Points on a hilly landscape, in no order, each with its height.
A ball rolls from a point to whichever of its 2 nearest points has the largest drop for the distance, and stops where none of them is lower. Distance is the straight distance between rows; heights are no part of it.
Z457: -0.98 -0.13 +0.94 +0.44 +2.31 +0.53 +1.96 +0.16 -1.74 +2.10 -1.33 +3.15
 +0.67 -0.18 +0.20 -0.32 -0.96 +2.10 +0.17 +3.58 -1.25 -2.14 -1.19  h=327
Z416: -5.27 +0.98 -1.31 -2.76 -2.15 +0.83 +1.80 -0.98 +3.01 -2.21 +0.75 -3.85
 +4.16 -1.39 +3.15 -0.41 +0.99 -2.80 +1.59 -1.04 +1.29 +1.68 +1.41  h=231
Z351: +2.99 +0.96 +0.71 +2.09 +2.91 -0.79 +0.75 -1.37 -2.26 +3.21 -0.19 +0.29
 -5.23 -1.90 +0.00 +1.22 -2.28 +4.32 +2.34 +0.52 -0.81 -1.05 +1.47  h=649
Z939: -0.57 +1.00 -0.04 +1.68 -1.47 +0.92 -0.37 -0.25 +0.33 +1.09 +0.48 +0.62
 +1.23 -1.22 +0.18 -2.17 +3.96 +1.94 -1.29 +3.43 -0.86 +1.16 -1.23  h=350
Z748: +0.70 -0.27 -1.74 +0.06 -1.74 +2.08 +1.57 -0.54 +3.19 -1.45 +1.55 -3.03
 +0.59 -2.07 +0.62 -0.19 +2.71 -0.47 -1.85 -0.07 -0.03 -0.90 +0.01  h=276
Z950: +0.94 +0.14 +1.54 -0.52 +3.12 -3.70 -1.54 -0.81 -1.55 +1.34 -2.43 +0.57
 -2.98 +0.26 -2.41 +0.84 -5.82 -0.89 +3.53 -2.04 -2.13 -0.09 +2.01  h=491
Z762: +1.15 +0.94 -2.07 -0.19 +2.10 +1.78 +3.55 -0.54 +1.38 +1.57 -0.58 -0.24
 +1.07 -0.24 +1.44 +1.01 -1.74 +4.52 -1.84 +1.31 -1.25 -4.03 -1.40  h=689
Z623: -2.65 +0.02 -0.03 +0.11 -3.81 +4.27 -0.03 +2.65 -0.64 -1.40 +1.14 -0.27
 +0.91 +0.63 +0.15 -0.04 +0.70 +0.09 -1.33 +1.05 +3.10 +0.98 -1.25  h=188
Z573: +1.19 +2.32 +0.53 +1.93 +1.37 -2.68 +0.66 +0.51 +1.07 +3.93 -1.35 +2.90
 -2.24 -1.07 -1.01 +0.29 -3.36 +2.38 +2.75 +0.72 -4.45 +0.92 +0.65  h=431
Z28: +0.53 +0.55 -1.58 +0.55 -3.61 +0.74 -1.03 +2.83 +2.18 -0.69 +2.78 +1.20
 -2.99 +1.93 -1.01 +0.03 +2.25 -1.94 -0.50 -0.77 +2.47 +0.44 -1.72  h=220
Z476: +0.99 -0.18 -0.75 -0.78 +0.68 +2.37 +1.53 +1.90 -0.27 -0.06 -2.20 -0.61
 +0.72 +1.60 +1.59 +0.01 -4.02 +1.58 -1.02 +0.50 -0.48 -2.44 +1.01  h=381
Z592: +1.09 +1.31 +1.03 +1.32 +1.51 +0.04 +0.72 +0.95 +0.35 +3.72 -0.83 +2.80
 -1.31 +1.08 -0.14 -0.35 -3.94 +4.16 +2.18 +1.81 -2.55 -0.63 +0.08  h=410
Z949: +3.19 -1.97 -0.22 -0.59 +0.77 -1.37 -0.40 +0.44 -0.35 -0.42 -1.95 -2.92
 -0.66 +1.68 -1.02 +2.26 -4.14 +1.87 -0.25 -2.79 -1.12 -1.86 +1.10  h=319
Z244: +0.25 +1.17 +1.67 +1.98 -0.03 -0.96 -0.64 +2.00 -0.38 +1.83 -0.60 +3.82
 +0.04 +0.07 +0.44 -1.85 +0.94 +0.90 +0.69 +3.94 -2.71 +1.77 +0.44  h=251
Z533: +0.52 -1.60 +0.05 +0.89 +0.61 +0.42 +2.74 -1.61 -0.24 +0.57 +0.56 -1.47
 +0.18 -1.57 -0.44 +2.66 -0.54 +1.75 -1.61 -1.28 -1.15 -1.92 -0.13  h=414
Z615: -2.69 -2.22 -3.22 -1.83 -5.02 -1.46 -2.05 -1.72 +2.28 -2.96 +2.32 -2.83
 +2.42 -0.73 -0.97 -1.43 +2.28 -3.74 +0.71 -0.85 +3.18 +1.24 -0.13  h=428
Z120: +2.07 -0.27 +1.31 +0.51 +3.88 +0.69 +1.66 -1.86 -2.85 +1.90 -0.96 +0.32
 -3.08 -0.19 +0.48 +2.03 -2.37 +3.14 +0.99 -0.20 +0.95 -2.88 +1.37  h=636
Z901: +2.17 -2.06 -0.72 +0.07 +2.00 -1.60 +2.13 -1.16 -1.34 +0.35 -1.04 -1.11
 -1.48 -0.78 -1.03 +2.21 -2.87 +0.73 -0.41 -0.74 -1.85 -3.61 +0.63  h=352
Z737: -2.82 +0.59 +0.05 -1.65 +1.95 +3.32 +2.09 -1.70 -2.33 -1.57 -1.26 -3.40
 +1.94 -1.84 +2.17 -0.18 -0.11 +0.09 -2.14 +0.69 +2.00 -1.37 +1.58  h=315
Z846: -1.47 +1.48 -2.13 -0.05 -2.98 +1.19 +0.44 +1.42 +2.73 +0.57 +3.92 +1.17
 -1.00 +0.44 -1.83 +0.72 +4.29 +0.00 -1.18 +0.67 +2.58 +0.74 -3.43  h=204
Z362: -0.95 -1.00 -1.26 -1.39 -1.63 +0.41 -0.88 +2.61 +0.06 -3.47 -2.43 -0.78
 +4.27 +1.57 +1.26 -2.33 -1.72 -1.59 -0.72 +2.63 +0.60 -1.44 +2.24  h=483
Z323: +0.70 +2.76 +0.57 +2.17 +1.75 -2.62 -1.37 +0.13 -1.72 +3.56 -2.61 +2.86
 -0.68 -0.92 -1.08 -1.89 +0.51 +2.56 +2.14 +4.63 -3.47 +0.68 +0.06  h=294
Z915: -1.75 -0.55 +0.19 -0.28 +1.92 -1.43 +3.49 -2.17 +0.40 +1.95 -0.37 +1.40
 +2.32 -3.00 -1.03 +0.89 +1.02 +0.47 -0.29 +2.77 -3.26 -1.52 -1.46  h=505
Z454: +2.28 -0.94 -1.93 -1.16 -3.60 -2.08 -4.79 +1.59 +1.43 -2.67 +1.66 -1.24
 +0.80 +3.64 -0.11 -0.44 +0.15 -1.59 -0.01 -2.40 +1.41 +1.76 -0.17  h=404
Z437: -1.65 -1.56 +0.97 -1.23 +2.69 +0.60 +2.94 -1.21 -2.90 +0.04 -1.93 +0.86
 +0.70 -0.54 -0.29 +0.86 -2.16 +0.43 -0.25 +1.87 +0.07 -3.28 -0.90  h=368
Z152: +1.90 +0.14 +0.48 +0.87 -3.44 +1.34 -1.62 +2.91 +1.16 -0.57 +0.75 +0.16
 -2.41 +1.89 -0.42 -0.54 -0.52 -1.30 +0.68 -1.15 +0.16 +1.87 +0.21  h=243
Z268: +2.70 +1.10 -0.19 +1.03 -2.50 -0.85 -3.27 +2.55 +1.48 -0.99 -0.30 -1.24
 -3.50 -0.02 -0.62 -1.56 -0.53 -3.07 +1.42 -2.06 -0.84 +2.81 +2.32  h=278
Z312: +3.61 +2.45 +0.23 +2.06 +2.12 +0.07 -0.59 -0.68 -0.56 +4.37 -0.56 -0.25
 -3.17 +0.01 +0.42 -0.14 -1.40 +6.48 +2.06 +0.89 -1.22 -0.22 +0.60  h=661
Z498: -1.44 +0.82 +0.37 +0.25 -0.31 +4.41 +0.09 -0.91 -0.29 -1.45 +1.14 -1.60
 -0.82 -1.06 +1.79 -0.80 +3.41 +0.07 -1.93 +0.25 +4.03 +0.81 -0.75  h=201
Z666: -1.76 -0.56 -2.65 -1.76 -2.79 +0.02 -2.01 -0.12 +1.29 -2.78 +1.36 -0.90
 +5.69 +2.43 +2.13 -1.35 -0.52 -1.99 -1.64 -1.12 +2.92 +0.97 +0.38  h=284
Z106: -2.48 -0.29 -3.56 -2.30 -3.98 +0.94 -2.07 +0.90 +1.51 -2.56 +2.30 -0.93
 +2.55 +2.56 +0.27 -0.23 +0.57 -2.14 -1.00 -2.26 +5.51 -0.12 -1.70  h=254
Z790: +1.16 +1.58 +0.32 +0.41 +3.72 -3.43 +0.38 -0.83 -1.18 +2.65 -2.10 +1.60
 -4.97 -3.46 -1.75 +1.30 -4.91 +0.02 +4.15 -1.01 -2.43 -0.15 +1.65  h=523
Z658: +1.48 -1.92 -1.85 -2.39 +0.65 -2.39 -2.82 -0.04 -0.04 -3.03 -1.44 -3.28
 +2.70 +1.20 -0.01 -1.58 -0.84 -0.21 -1.60 +0.13 -0.42 -0.83 +1.30  h=313
Z441: -3.00 -1.49 +0.82 -1.60 -0.18 +0.65 +3.76 -1.64 +1.23 +0.42 +0.88 -2.35
 +3.25 -2.31 -0.40 +2.96 +0.20 +0.17 -0.42 -1.60 -1.17 +0.01 -0.52  h=436
Z656: -0.22 +2.65 +1.27 -0.04 +2.70 -1.86 +0.30 -0.32 -0.67 +3.32 -2.00 +4.90
 -2.83 -0.96 -1.17 -0.36 -3.54 +0.64 +5.33 +3.09 -2.46 -2.00 -1.24  h=509
Z786: +0.01 -1.22 -0.19 +1.01 -2.97 +1.21 -2.36 +1.44 +0.17 -2.06 +0.93 +0.94
 -0.07 +2.30 +1.31 -3.22 +1.12 -3.50 +0.30 +0.42 +2.84 +1.66 +0.72  h=287
Z660: +1.24 +1.99 +2.94 +2.42 +1.05 +0.40 -1.49 +0.84 -1.59 +1.78 -0.31 +0.79
 -5.51 -1.98 -0.37 +1.00 -1.44 +0.61 +2.20 -2.71 -0.77 +4.03 +1.73  h=557
Z587: -0.59 -1.88 +0.61 -2.20 +2.17 -3.23 -0.21 +0.27 -0.77 -1.57 -2.60 +2.32
 +3.08 +2.32 -0.35 -0.67 -1.79 -3.35 +0.47 +1.45 -1.60 -2.57 -0.26  h=463
Z256: +1.57 +1.80 -0.98 +2.70 -1.03 -1.65 -0.89 -0.20 +0.43 +2.56 -0.77 +0.52
 +0.77 -0.02 -0.91 -0.87 +2.60 +4.27 -0.92 +2.04 -2.46 +1.73 -1.61  h=379
Z640: +0.50 -1.77 +2.14 +1.37 +2.45 -3.59 +1.19 -0.99 -2.22 +1.71 -1.38 +2.02
 -2.42 +0.39 -1.12 +1.96 -3.84 +0.21 +1.48 -2.26 -1.76 -0.23 +0.60  h=526
Z598: +0.50 +1.05 +2.82 +0.89 +0.42 +1.41 -0.34 +1.58 -0.87 +2.50 -1.21 +1.50
 -2.27 -0.05 -1.06 -1.22 -2.75 +1.33 +3.12 +1.58 -2.52 +1.04 +1.92  h=376
Z745: -0.46 -2.46 +1.00 -1.85 +2.81 -1.39 -0.98 -1.62 -3.62 -1.19 -2.39 -1.52
 +1.70 +1.06 -0.55 +0.08 -1.63 -0.14 -0.99 +0.40 +0.47 -0.77 +0.56  h=542
Z102: +2.44 -1.08 -0.44 +1.64 -1.55 -0.99 -1.94 +1.09 +0.88 -2.28 -0.28 -1.59
 -2.64 -0.69 +0.34 -2.83 +1.36 -3.74 -0.16 +0.99 -1.04 +0.92 +2.38  h=328
Z291: +0.47 -1.09 -0.94 +0.74 -1.29 +1.79 -0.60 +0.52 +0.99 -2.22 +0.37 -0.21
 +0.88 -0.01 +2.21 -3.59 +2.19 -2.63 -1.31 +1.15 +1.45 -0.06 +1.36  h=318
Z276: +2.24 +1.97 -1.34 +2.34 -0.74 +0.17 -0.89 +0.25 +1.86 +0.24 +2.26 +0.33
 -3.28 -0.82 -0.11 +0.78 +4.89 +1.69 -1.72 -0.87 +0.30 +0.92 -1.97  h=340
Z967: -2.19 +0.13 +0.29 -0.28 -0.81 +2.10 +2.69 -0.99 +2.36 -0.20 +3.05 +0.59
 +3.19 +0.08 +1.84 +0.89 +2.01 -0.93 -1.82 -2.46 +0.80 +1.05 -0.94  h=417
Z313: +2.05 -1.60 -2.62 -1.84 -1.80 -2.36 -5.25 +0.64 +1.10 -3.35 +0.63 -2.54
 +2.69 +2.75 +1.27 -2.16 -0.70 +0.20 -1.40 -0.86 +0.58 +1.36 +0.73  h=380
Z130: -2.20 -1.34 +0.38 -0.57 +1.53 +0.73 +4.42 -1.99 -0.63 +1.36 +0.07 -0.89
 +2.20 -2.04 -0.39 +3.32 -1.87 +3.00 -0.60 -0.44 -0.12 -2.35 -0.89  h=454
Z482: -1.10 -0.31 -0.85 -0.12 +0.73 +2.10 +1.34 -0.65 +1.81 -2.08 -0.18 -0.60
 +2.90 -0.39 +2.42 -2.85 +0.89 -2.02 -2.04 +1.93 +0.27 -1.86 +1.52  h=351
Z897: +2.24 -0.36 +0.62 -1.09 +2.76 -1.34 +0.02 +0.11 -1.89 +0.53 -2.99 -0.31
 -2.59 +0.02 -1.26 -1.05 -3.31 -1.62 +2.36 +1.25 -2.10 -2.58 +1.66  h=465
Z866: +0.50 +0.15 +0.29 +2.64 -1.34 +0.83 +0.53 -0.48 -0.94 +2.50 +0.87 +0.27
 -1.15 -0.86 -0.75 +2.27 +1.30 +5.51 -1.29 +0.55 -0.47 +0.87 -2.21  h=369
Z466: -1.25 -0.13 +0.99 +1.39 -3.62 +3.10 -0.76 +2.47 -1.55 -0.62 +0.46 +1.07
 +0.28 -0.13 -0.16 -1.14 +1.49 +1.01 -0.20 +3.80 +1.30 +1.46 -0.71  h=226
Z359: +0.37 -1.30 +1.81 -0.21 +1.90 +0.66 -2.56 -1.01 -2.73 -1.61 -0.13 -2.02
 +0.37 +2.02 +1.18 -0.53 +0.88 -0.08 -1.42 -2.55 +2.87 +0.69 +0.67  h=595
Z636: -1.54 -0.03 -1.48 -0.65 -2.24 +3.16 -0.22 -0.08 +1.77 -1.94 +2.36 -0.84
 -0.66 -0.03 +0.24 -0.87 +3.28 -2.07 -1.43 -0.93 +4.62 +0.47 -1.08  h=218
Z240: +0.70 +1.70 -1.06 +1.15 +2.51 -2.23 +1.27 -3.19 -1.19 +3.41 -1.43 +0.75
 +1.23 -0.92 -0.77 -0.23 +0.71 +4.86 -0.10 +3.20 -1.87 -1.90 -2.41  h=364
Z230: +3.05 +1.37 -0.99 +1.28 +2.93 +0.52 +1.57 -1.17 -0.50 +3.09 -1.13 +0.15
 -1.32 +0.16 +1.17 +0.59 -1.51 +5.91 -0.15 +1.37 -0.92 -3.14 -0.37  h=673
Z511: +0.26 -0.75 +0.97 -2.01 +3.12 -0.60 +0.76 -0.93 -4.13 -0.29 -3.22 +0.21
 -1.22 -0.14 -1.24 +0.26 -3.37 -0.66 +2.16 +2.28 +0.09 -4.21 -0.36  h=416
Z481: +0.03 -0.58 +1.37 +1.61 -0.76 -0.79 +0.20 -0.71 -0.01 -0.61 +2.78 +0.59
 -2.18 -0.20 -1.22 +3.56 +3.71 -1.14 -1.71 -4.58 +1.47 +1.13 -1.48  h=378
Z51: -3.31 +0.51 -2.22 -3.43 -1.42 +0.80 -1.46 -2.19 +2.66 -3.24 +1.97 -4.88
 +2.44 -0.09 +1.40 -0.13 +2.28 -1.92 +0.36 -3.11 +4.54 +1.34 +0.15  h=209
Z488: -1.13 -0.74 -2.05 -1.83 -2.76 +1.99 -0.06 -0.99 +2.16 -2.85 +0.84 -5.09
 +1.66 -2.13 +0.48 -0.18 +2.05 -1.63 -0.81 -1.15 +2.56 -0.22 +0.17  h=237
Z71: -4.07 +2.37 -1.23 -1.60 -3.18 +3.32 +1.35 +0.24 +2.77 +0.85 +3.90 +0.51
 +2.16 -0.12 +0.25 +0.97 +3.69 +1.17 -0.89 +0.08 +3.17 +1.37 -3.20  h=181
Z217: +2.40 +1.78 +2.14 +1.36 +3.45 -1.23 -0.79 -0.23 -1.42 +2.14 -1.39 +0.54
 -5.21 -1.75 -0.51 +0.56 -2.96 -0.19 +2.62 -3.09 -1.73 +1.45 +2.98  h=543
Z347: +0.05 +1.05 +1.52 -0.83 +2.57 +0.20 +0.55 +0.98 -1.57 +1.54 -3.07 +3.60
 -1.71 +0.32 -1.06 -0.70 -2.73 -0.62 +4.21 +3.98 -1.81 -3.39 -0.21  h=522
Z277: -1.44 +1.76 -0.49 -0.06 +1.61 +4.27 +1.48 -1.64 -0.31 -0.33 +0.13 -1.97
 +0.90 -2.47 +2.71 -0.64 +2.21 +1.96 -2.33 +1.57 +1.73 -0.63 +0.05  h=246
Z937: +0.12 -2.07 -2.04 -1.09 -4.73 -1.97 -2.94 +0.07 +0.67 -2.69 +1.94 -1.85
 +1.20 +1.29 -1.55 -0.10 +1.64 -2.42 -0.65 -1.40 +1.90 +1.66 -0.92  h=418
Z958: -1.70 +1.26 +0.23 +0.64 -0.32 +1.24 +1.13 -2.02 -0.50 +2.24 +0.15 -0.78
 +2.41 -2.45 -0.37 +0.07 +3.13 +3.87 -0.84 +3.00 -1.07 +0.59 -1.72  h=375
Z53: -2.61 +0.37 +0.15 -0.78 -0.39 +2.25 +3.17 -2.04 +0.90 +1.00 +1.27 -2.26
 +2.14 -3.05 +0.48 +1.69 +1.75 +2.75 -0.63 +0.47 -0.86 +0.75 -1.42  h=405
Z671: -2.56 -1.30 -0.01 -1.97 +0.24 +0.11 +1.61 -1.87 +1.97 -1.23 +1.62 -0.27
 +5.30 +0.89 +2.18 +0.15 +0.40 -2.50 -1.57 -3.09 +0.58 +0.34 +0.35  h=421
Z559: -0.83 -1.67 +1.13 -1.85 +2.36 +0.66 -1.06 -2.54 -3.24 -1.95 -1.56 -3.71
 +2.07 -0.09 +0.73 +0.94 -0.20 +1.20 -2.36 -1.62 +2.76 -0.22 +0.68  h=575
Z713: +2.09 -0.26 +0.78 -3.22 +2.90 -1.66 -3.25 +0.08 -2.08 -0.74 -3.07 -1.49
 -0.52 +2.14 -1.03 -2.12 -3.44 -1.64 +2.30 +0.46 -1.45 -1.04 +2.16  h=521
Z436: +1.95 +0.43 -1.05 +1.48 -1.39 +1.43 +0.50 -0.05 +1.08 +0.32 +1.36 -1.82
 -1.39 -2.27 +0.00 +0.39 +3.17 +2.16 -2.04 +0.64 -0.67 -0.31 -1.16  h=316
Z695: +0.21 -0.44 -0.73 -1.01 -1.11 +2.72 -1.11 +2.84 -0.72 -2.46 -2.46 -2.03
 +1.59 +2.32 +1.41 -1.59 -2.84 +0.50 -1.20 +0.73 +0.72 -1.01 +1.74  h=435
Z77: +2.35 -1.67 +1.51 +0.21 +0.51 -1.34 -1.90 +0.41 -0.74 -0.82 -0.76 -0.48
 -0.43 +1.73 +0.01 -0.49 -1.53 -1.55 -0.09 -1.89 -0.97 +1.24 +1.67  h=462
Z874: -0.38 -1.13 +2.28 +1.79 +1.43 -1.73 -0.17 +0.30 -2.05 -0.61 -0.98 +2.55
 -0.88 -0.82 -0.22 -1.33 +0.94 -3.37 +0.19 +2.17 -1.31 +1.38 +2.03  h=343
Z800: -2.95 -0.31 +0.50 -2.48 -1.81 +0.31 +1.14 -1.34 +2.10 -1.90 +2.87 -2.95
 +2.40 +0.48 +0.09 +3.86 +2.51 -0.97 +0.34 -5.66 +3.02 +1.12 -0.99  h=425
Z558: +0.89 +1.17 +2.48 +0.28 +0.35 -0.21 -1.05 +1.47 +0.68 +1.58 -1.03 +2.10
 -1.54 +0.42 -1.15 -1.12 -3.68 -1.43 +2.77 -1.77 -2.79 +2.46 +3.06  h=415
Z101: -4.30 -0.12 -0.34 -1.45 -1.80 +2.57 +0.94 -0.99 +0.88 -2.25 +0.82 -1.69
 +4.02 -1.64 +2.07 -1.57 +1.17 -2.17 -0.49 +0.35 +1.86 +1.24 +0.79  h=272
Z672: -4.26 +0.25 -0.05 -1.36 -4.12 +2.94 +1.22 +1.05 +0.70 -1.09 +2.81 -0.42
 +2.92 +0.09 -0.02 +1.40 +0.91 -0.86 -0.68 -0.98 +3.19 +1.57 -2.17  h=149
Z856: -1.62 +0.16 -2.10 -1.15 -2.19 +1.46 -0.11 +0.79 +1.83 -0.48 +4.30 +1.13
 -0.61 +2.05 -0.66 +0.56 +3.64 -2.79 -0.88 -2.58 +5.92 -0.18 -2.00  h=230
Z524: -0.33 -0.37 +0.80 +0.83 -0.69 +0.74 +1.97 -1.09 +2.04 +0.36 +3.48 +1.12
 +0.74 -0.13 +0.20 +3.56 +3.06 +0.56 -1.45 -3.38 +0.45 +0.53 -2.07  h=396
Z25: +1.63 -0.58 +1.43 -1.52 +0.84 -1.39 -4.58 +0.94 -0.20 -1.72 -2.04 -0.54
 +1.15 +2.88 +0.33 -3.28 -1.44 -2.20 +0.90 +0.14 -0.71 +0.93 +2.93  h=507
Z972: +0.89 +2.56 +2.00 +1.49 -1.48 +0.93 -2.51 +2.71 -0.05 +1.46 +0.82 +1.90
 -5.35 +0.26 -1.64 +0.83 -0.09 -0.40 +1.87 -2.79 +0.38 +4.45 +0.09  h=566
Z194: -1.26 +0.74 -0.46 -0.97 -1.25 +1.88 +1.65 -0.60 +3.73 -0.93 +3.78 -1.07
 +0.33 +0.00 -0.60 +3.28 +4.39 -0.20 -0.72 -4.88 +2.75 -0.26 -1.94  h=412
Z988: +1.66 +1.19 +0.27 +3.06 -0.07 -1.81 -0.19 +0.49 +0.46 +0.34 +2.01 +2.08
 -4.07 -1.19 -0.78 +2.88 +3.53 +0.49 -1.41 -3.07 -0.53 +2.42 -1.44  h=358
Z577: +4.45 -0.44 -1.33 +1.17 +1.51 -1.42 +1.29 +0.10 -0.28 +0.79 -1.59 -1.78
 -3.43 -2.13 -0.50 +0.40 -1.67 +0.56 -0.06 +0.59 -3.33 -2.28 +1.55  h=262
Z262: +1.04 +0.68 +0.39 +2.42 -0.56 +1.40 -0.08 +0.44 -2.31 +2.71 -0.66 +0.14
 -1.18 -0.77 -0.49 -0.41 +0.18 +5.29 +0.47 +3.77 -0.93 +0.58 -0.48  h=317
Z757: +0.24 +0.46 -1.65 +2.22 -3.62 -0.31 -1.00 +1.19 +2.07 -0.36 +2.68 +2.64
 -1.25 -0.70 +0.28 -2.34 +4.52 -2.07 -0.36 +2.39 +0.22 +1.95 -1.30  h=419
Z880: +1.59 +2.42 -1.24 +0.81 +3.09 -2.10 -0.09 -0.97 -1.45 +3.07 -2.72 +1.74
 -0.73 -0.46 -0.72 -1.34 +0.50 +3.26 +1.13 +5.31 -2.90 -2.31 -1.38  h=329
Z328: +0.05 -0.70 +0.24 +1.13 +3.33 -3.27 +2.72 -2.26 -0.97 +2.13 -0.59 +3.32
 -0.86 -1.41 -0.85 +1.04 -0.57 +0.03 +0.39 +1.55 -2.85 -2.05 -2.16  h=487
Z638: +0.49 +0.77 -0.15 +0.67 +2.96 -2.70 +1.96 -1.51 -0.91 +2.33 -1.30 +4.55
 -2.82 -0.19 -0.57 +1.45 -3.05 +1.08 +3.21 +2.78 -2.20 -3.75 -3.27  h=500
Z777: +0.69 +2.14 -0.79 +2.66 -3.08 -1.61 -1.68 +2.28 +1.49 +1.39 +1.72 +3.19
 -2.66 -0.60 -0.73 -0.45 +3.10 -0.27 -0.10 +1.37 -1.13 +4.11 -1.92  h=411
Z644: +3.18 -1.71 -0.88 +0.97 -0.47 -1.36 +0.46 +0.84 +0.52 -1.75 -0.84 -2.50
 -1.64 -1.92 -0.64 -0.64 +0.36 -1.77 -0.84 +0.55 -2.35 -0.41 +1.57  h=353
Z464: +1.10 -0.20 +0.44 +0.52 +3.77 -3.01 +1.56 -0.28 -0.11 +1.44 -1.53 +3.38
 -1.75 +0.50 -0.53 +0.41 -2.28 -2.39 +0.66 +0.54 -3.81 -1.81 -0.44  h=469
Z263: +2.66 -0.09 +2.00 +0.87 +3.07 +1.57 +0.25 -0.20 -1.83 +0.80 -0.98 -0.47
 -3.57 +0.78 +1.32 +0.17 -0.82 +0.99 -0.15 -0.96 +0.36 -1.26 +2.00  h=622
Z142: -2.14 -1.64 -0.37 -2.54 +1.81 -2.14 +2.25 -1.20 -0.35 -1.22 -2.33 +0.74
 +4.14 +0.41 -1.07 +0.90 -1.95 -2.28 -0.54 +0.28 -1.42 -3.44 -0.97  h=427
Z588: -4.24 +1.36 -0.40 -2.55 -1.06 +1.97 +1.28 -1.83 +3.57 -1.70 +2.83 -3.10
 +0.89 -1.03 +2.67 +0.73 +3.71 -2.26 +1.54 -2.95 +3.47 +2.12 -0.53  h=192
Z977: +2.27 -0.37 +1.43 +2.25 -1.15 +0.26 +0.73 +1.09 -0.31 +1.50 +1.14 +1.31
 -2.45 +0.03 -0.55 +2.62 -0.24 +2.82 -0.30 -0.80 -0.99 +1.18 -0.68  h=403
Z247: -0.71 -1.45 +0.29 +1.32 -2.26 -0.52 +0.61 +0.24 +0.72 -0.34 +2.55 +2.96
 +2.35 +0.90 +0.86 -0.62 +2.12 -2.85 -1.45 +0.00 -0.15 +1.69 -0.21  h=426
Z769: +2.30 +3.64 -1.60 +3.17 -1.09 -2.78 -2.28 +0.88 +0.98 +2.77 -0.12 +1.13
 -1.85 -0.05 -0.62 -0.08 +3.68 +2.47 -0.50 -0.15 -1.73 +3.47 -2.32  h=399
Z618: -2.43 -1.55 -0.11 -1.81 -3.67 -0.45 +0.41 -0.88 +1.53 -1.55 +2.75 -2.83
 +1.17 -1.20 -2.15 +2.35 +2.55 -2.53 -0.35 -2.84 +2.41 +1.31 -1.50  h=437
Z714: -0.45 +0.73 -1.14 +0.09 +0.76 +2.72 +1.90 +2.12 +0.49 -1.09 -1.71 +0.34
 +2.27 +0.01 +2.30 -1.92 -1.08 +0.66 -1.82 +2.83 -0.69 -2.30 +0.46  h=388
Z603: +0.97 +0.57 +0.04 +0.19 -3.19 +0.28 -3.45 +3.22 +1.09 -0.96 +1.86 +0.96
 -2.07 +3.71 -0.28 -1.90 +0.07 -3.35 +1.71 -1.87 +2.88 +2.90 +0.53  h=264
Z494: +0.24 +0.54 +1.19 +1.53 -2.26 +3.13 -0.79 +2.81 -0.90 +1.06 -0.22 +0.73
 -1.79 +0.42 +0.27 -0.64 -0.36 +3.02 +0.86 +2.97 -0.76 +1.48 -0.25  h=267
Z373: -0.58 -0.39 +1.67 +0.92 +1.69 +0.20 +1.26 +0.60 -1.27 +0.51 -1.00 +3.23
 +1.14 +0.07 +0.36 -1.95 +1.34 -0.95 -0.02 +3.71 -1.91 -0.36 +0.45  h=290
Z401: +2.26 -2.34 -1.33 -0.61 +0.37 -0.42 -0.44 -0.38 -0.51 -1.89 -1.27 -4.25
 +0.83 -0.30 -0.06 +0.91 -1.26 +0.05 -2.34 -1.76 -0.65 -2.00 +1.60  h=146
Z243: -0.50 -1.76 +0.91 -3.28 +3.74 -3.53 -2.13 -1.62 -2.98 -1.32 -2.88 +1.32
 +1.84 +2.67 -1.48 +0.19 -2.75 -1.19 +0.83 +0.64 -0.55 -2.18 -1.17  h=499
Z320: +1.92 -1.08 +1.37 +1.73 -0.39 -0.71 -0.11 +1.53 -0.45 +0.47 +0.83 +1.14
 -1.37 +1.61 -0.32 +1.99 -1.36 -0.13 -0.59 -3.35 -0.96 +1.40 +0.59  h=429
Z338: -2.35 -1.54 -1.22 -2.73 +0.19 -1.39 -1.86 -0.93 +0.11 -2.80 -0.17 -1.04
 +6.46 +1.67 +0.71 -1.15 -1.02 -1.21 -2.05 -0.39 +0.89 +0.37 +0.36  h=330
Z857: -3.27 -1.11 +0.69 -1.75 +0.48 +1.48 -0.36 -1.13 -1.87 -2.57 -1.02 -1.97
 +3.66 -0.44 +1.56 -1.84 +0.65 -1.73 -1.57 +1.14 +2.38 +0.24 +1.67  h=325
Z706: -1.95 -1.57 -0.02 -2.93 +1.46 -1.07 +1.19 -1.40 -0.11 -1.24 -1.05 -0.90
 +5.15 +0.64 +0.37 +0.65 -1.60 -1.06 -2.24 -1.62 +0.04 -1.29 +0.30  h=382
Z440: +0.37 +1.61 +1.83 -1.04 +1.95 -2.46 -1.29 +0.39 +0.67 +1.64 -2.77 +2.58
 -1.29 -0.63 -2.97 -0.89 -5.21 -2.83 +3.94 -1.95 -3.83 +0.94 +2.62  h=449
Z216: -4.26 +0.45 -2.44 -3.76 -2.54 +0.83 -0.87 +0.75 +1.95 -1.57 +3.80 -1.35
 +1.00 +1.78 -1.52 +1.16 +2.15 -2.13 -0.31 -3.32 +7.87 -0.59 -1.29  h=241
Z180: +1.56 -0.34 +0.96 +0.65 -0.69 +2.22 +0.63 +2.62 -0.93 +0.97 -2.01 -0.39
 -0.95 +0.71 +0.13 -0.09 -3.24 +2.01 +1.28 +1.69 -1.48 -0.83 +1.10  h=324
Z914: -0.68 -2.44 +1.63 +1.13 -1.15 -2.55 -0.96 +0.40 -1.61 -1.16 +0.39 +2.72
 +2.65 +0.86 +0.09 -1.60 +1.23 -4.05 -0.06 +0.58 -0.63 +2.19 +1.10  h=397
Z423: +1.71 -0.92 +2.00 +1.80 +1.49 +1.43 -0.29 -0.80 -1.99 -0.71 +0.43 -0.83
 -2.99 +0.15 +0.85 +0.91 +1.88 +0.29 -1.59 -2.57 +1.71 +0.10 +0.77  h=609
Z191: +2.22 +1.15 +0.00 +2.01 +2.13 -2.56 +1.10 +0.84 +1.69 +2.21 -0.79 +3.20
 -1.41 -0.09 +0.25 -0.48 -1.00 -0.67 +0.47 +0.86 -4.41 +0.25 +0.73  h=450

Where does a ball stop that starts at each point below?
Z481 -> Z588
Z423 -> Z498
Z77 -> Z672
Z671 -> Z498

Call two points neighbours if one is among the 2 nearest of the other. Go from one point of each pair to the other, from neighbour to neighbour, staying as low as possible. Name the highest point that can't be avoided.
Z577 / Z672 -> Z644
Z498 / Z588 -> Z857
Z577 / Z401 -> Z901
Z244 / Z588 -> Z247
